The views of a scene show one set of named points, each view turned or mirrored, and shifted as a whole, with a little noise and some points left out.

Scene 1
View 1
q393: [  6   8  -3   1  -1  -2   8  -7   4   5 -11   1   5   8 -11  17   1  -5
   1   4   0   9   1   2  -1  -2  -2   0  -3  -1]
q519: [  4   5   2  -3   1  -2   6  -7   3   6  -4   2   0   7 -10   5  -2  -4
   0   5  -1   8   3   3  -3  -3  -5   3  -1   2]
q569: [ 10  -4  -2  -3   1  -1  10   0  -1   7  -3  -7  -1   4 -12   0   5   2
   8   0  11  21  14  -1   0 -16 -11   8  -3   9]
q833: [  6   2   0  -3   2  -2   6  -5   2   6  -3   1   0   6 -10   2  -1  -3
   2   4   0  10   7   1  -3  -7  -7   3  -2   4]
q447: [ 19   9   5  -1  -5   0  18 -32   2  -6  -8  15  -4   4 -12  -9  15   1
  -8   1   1  -2   6  14 -16   1  -6   0  11   0]
q766: [ 14   7   0   1  -4   0  15 -17   3   1 -10   5   1   5 -13   7  10   0
  -1   0   6   8   4   6  -6  -3  -5   1   2   2]
q456: [  9  12  -2   3  -5   0  11 -15   4   1 -14   3   7   8 -13  20   8  -3
  -3   1   2   6  -1   4  -5   0   0  -3  -1  -2]
q660: [  0   7   2  -3   4  -3  -1  -6   4   6  -3   7   2  10  -7   3  -9  -8
  -5  10 -12   1  -1   5  -5   4  -1   1  -2  -3]
q700: [-12  -3   3 -10  16  -7 -17  17   2  14   9   0  -4  10  -2 -10 -32 -14
   1  18 -24   6   4  -1  -2   0  -4   7 -10   1]
q608: [  9   0  -2  -2   0  -1  10  -2   0   6  -3  -6   0   5 -12   5   6   1
   5  -1   9  18  11   0   0 -13  -7   6  -5   7]
q976: [ 0  4 -1 -2  5 -3  0  0  4  8 -4  1  2  8 -9  7 -9 -5  0  9 -6  9  2  1
 -2 -2 -3  4 -5  1]
q342: [  7   1  -3  -1   0  -1  10  -1   0   6  -5  -5   2   6 -12   9   3  -2
   6   0  10  18  10   0   0 -14  -7   6  -6   6]
q823: [ -1   5   1  -4   5  -4  -1  -2   4   7  -3   5   0   9  -6   3 -11  -9
  -3  10 -13   3   1   2  -4   3  -1   1  -4   0]
View 2
q447: [  3  14   0  -7 -17 -31   0   0  -8  14  -4  -1 -19   4  -8  15  -1 -13
  10   1 -11  -6  -2 -16  18   7  22  12  -8   5]
q766: [  0   7   3   0  -9 -22   5  -1  -2  11  -4  -1  -7  -6  -4   7  -7  -6
   5   3  -3  -3  -1  -3  15   2  17   4  -1   7]
q456: [ -4   4   3  -2  -7 -22   1   4   3  11  -8  -2  -8  -6  -7   4 -13  -2
  -2  -1   2  -2   3  -1  13   1  19  -4   4   9]
q976: [-4 -2 -3 -1  4 -2 -2 -2 -6  3 -6  1  3 -3 -3  0 -4  4 -5  0 -2 -7  2 -3
  5  4  4 -1 -1 -2]
q569: [  6   8   1   8  -1  -6  13  -9  -5   7  -3  -1  10 -19   3   3  -2  -4
   8  12  -7  -1  -4   9  14  -2  10   9   0  -2]
q393: [ -3   3   0   0   0 -10   1  -2  -4   6  -6   0   0  -6  -4   2  -6   1
   1   2  -1  -4   2   0  10   1  11   1   0   2]
q519: [ -3   1  -3  -1   1 -10   1  -2  -5   5  -6   1  -1  -4  -4   3  -3   0
   0   1  -2  -5   1  -4   9   3   9   2  -2   0]
q833: [ 1  3 -2  0  1 -7  3 -4 -6  6 -5  0  2 -6 -1  3 -2 -1  2  4 -4 -6 -1 -1
  9  3  9  5 -3  0]
q608: [  1   6   2   3  -3 -10   6  -4  -3   8  -6  -2   4 -12   0   3  -7  -3
   3   7  -1  -2  -1   3  11  -1  11   2   2   2]
q660: [ -5  -2  -6  -6   3  -6  -7  -1  -8   3  -7   2  -3   5  -7   2  -2   4
  -6  -5  -3 -10   5 -11   5   8   4  -2  -4  -2]
View 3
q823: [ -1  -1  -3   1   1   7   4   1   4  -7  -3   3  -9   2  -2   0  -2   5
  10   7  -7  -9  -5 -12  -3  -5  -5  -6   2   1]
q976: [ -3   0  -2   3  -1   5   3   2   1  -5   2   1  -5   2   2   1   0   4
   5   4  -3  -5  -2 -14  -4  -6  -6  -1  -2   0]
q660: [ -2  -2  -3   2   1   8   3   2   2  -7  -2   2  -9   3  -4   0  -2   4
  10   7  -7  -9 -10 -12  -2   0  -3  -5   5   2]
q447: [ -5 -13   8  -6   4  -4  -5  -1  -2   9  -6  -6  12  -4 -14   1  -3   3
   9  -7   9  -6 -17  -5   4  20  26  -8  15  -3]
q700: [  5   0  -8   9   2   3  11   2   7  -9  -4   9 -20   5   2   5  -8   8
   9  14 -10 -15   7 -12   0 -20 -23  -9  -6  -4]
q342: [ -4  -3   4   1   0  -4  -4   1  -3   7   8  -4  15  -5   9   2   0   3
  -7 -14  15   2   7 -15  -6  -5   3   0  -5  -4]
q833: [ -2  -3   1   2   1  -1   1   1   1   2   1   0   2  -1   1   2  -3   4
   3  -3   5  -5  -1 -11  -3  -4  -1  -4  -1  -4]
q608: [ -5  -1   2   0  -1   0  -2   1  -1   3   4  -2   8  -2   6   1   1   2
  -3  -9   8  -2   1 -15  -6  -4   2   0  -4  -3]
q519: [ -2  -4  -1   1   1   4   0   0   0  -1   1   1   0   0  -1   0  -1   4
   4  -1   1  -5  -5 -12  -4  -2   2  -3   0  -2]
q766: [ -8  -4   6  -4   0   2  -8   0  -6   6   5  -7  16  -3  -5  -2   4   0
   0 -12  11   1 -12 -13  -7  12  18   2   6   1]
View 4
q569: [  2  -3   6  -9   9  -5   6   5   2  -2   4   1   2 -10   1 -10   2   9
  -2  -1   8   5   2 -18   0  -2 -13   5  -7  16]
q976: [ -6   5   1  -2  -2   2   3  -5  -3 -11  -4   9   4 -11   7  -8   0  -1
  -1  -2   6   4  -3  -8  -9  -4  -7   1  -1   2]
q833: [-6 -2  3 -4 -1  4  3  2  4 -4  2  4  2 -5  4 -6 -3  7 -3 -3  6 -1  3 -9
 -1 -4 -7  2 -2  5]
q342: [ -1   0   5  -9   6  -3   4   3   0  -8   0   3   0 -10   2 -10   3   7
  -3   1  10   4   4 -15  -4  -3 -13   3  -4  10]
q393: [ -7   1   2  -3  -6   2   1   2   0 -20  -9   5  -1  -4   3  -8   1   9
  -7   0  11   1   5  -7  -7  -8  -9   1   0  -1]
q823: [-14   3  -3   4  -9   8   2  -5   2  -6  -2  10   7  -5   8  -2  -5   1
   1  -6   2  -3  -3  -1  -4  -5  -1   0   4  -6]
q700: [-12   9  -7   5  -4   6   7 -16  -5   8   5  15  17 -14  15  -1  -9 -10
  10  -9  -7   2 -16  -4  -5  -1   2   1   4  -3]
q608: [ -3  -1   3  -6   0  -1   2   3   3 -10  -3   4   0  -8   2  -9   1   8
  -4   1   9   4   6 -12  -4  -3 -12   2  -3   8]
q766: [ -7  -6   4  -6  -5   3   2  10   8 -14  -3  -2  -6   3  -2  -6   0  17
 -11   0  13  -2  13  -9  -2  -5 -10   2  -2   5]
q660: [-16   2  -3   4 -12  10   1  -3   3  -8  -4   9   4  -1   7   0  -6   5
  -3  -5   4  -5  -1   1  -5  -6  -1   0   5  -8]
q456: [ -8  -2   3  -3  -8   3   0   7   2 -25 -12   4  -6   0  -1  -8   3  13
 -11   3  16  -2  11  -5  -7  -8 -12   0  -1   0]
q519: [-9  0  0 -1 -5  4  2  2  4 -8 -2  5  1 -4  3 -5 -2  8 -4 -3  7 -1  3 -6
 -2 -5 -7  0 -1  1]
View 5
q608: [  7  -6  -1  -8   0  -4   1  -2  -2   2   7   2  -7   5  -4  -3   6   1
   2  -1  -1   0  11 -12   6   4   1  -3  -3 -10]
q447: [  7  -9 -12  12  -7  -3  -8  -5   2   8  -8   4 -14  -8  -2 -24  14 -28
   8  16   5   6   0  -7  -5   1  11  -6   1  -4]
q660: [ -9  -1  -6  -6  -5   5 -16  -5   0  -5  -2  -5   7   4  -2  -8   1  -8
 -11   7   5   4 -10  -3   0   4  -3  16   3 -10]
q833: [-3 -1 -3 -6 -3 -5 -2 -7  1  1  4  4 -4  3 -6 -2  4  0  0  2 -1 -2  5 -8
  2  4  3  1 -1 -6]
q569: [  5  -3   0  -9   0  -9   6  -5  -1   4  12   8 -12   4  -9   2   4   6
   6  -2  -4  -5  17 -13   6   4   5  -9  -4  -6]
q519: [-2 -3 -3 -6 -2 -2 -4 -5  0 -1  3  1 -3  3 -5 -5  4 -4 -2  4  1  1  2 -8
  3  4  3  3  1 -8]
q393: [  6  -9  -4  -7   0   0  -6  -3  -2  -2   5  -2   0   6  -4  -8   7  -4
  -4   2   2   3   3 -13   8   4  -3   6   2 -14]
q700: [-26  19  -1 -18  -5  -1  -7 -10   3  -6   5   3   9   9  -6  14 -11  14
 -10   0  -4  -9  -4   4  -2   5   3  13  -2   1]
q342: [  6  -6   0 -11   1  -7   3  -4  -2   2  10   5  -8   5  -8   1   4   5
   3  -3  -3  -2  14 -14   8   4   1  -4  -2 -10]
q456: [ 12 -15  -5  -4   0   1  -6   0  -4   0   2  -3  -2   2  -3 -13  10 -10
  -2   3   4   9   4 -15   8   3  -3   5   2 -17]
q823: [-11   4  -5  -9  -4   2 -10  -5   0  -3   1   0   4   6  -4  -2  -1  -1
  -7   5   1  -1  -5   0   0   3   1  10   1  -7]
q766: [ 10 -10  -6   1  -1  -5  -3  -3  -1   3   1   2 -10  -1  -5 -13  11 -12
   4   5   2   4   7 -13   5   3   3  -3   0 -12]

In a view up to two points have been moved. Name them for each view, in the order of its rows, or write -.
view 1 => q700, q608
view 2 => q393
view 3 => q342, q766
view 4 => q976
view 5 => q660
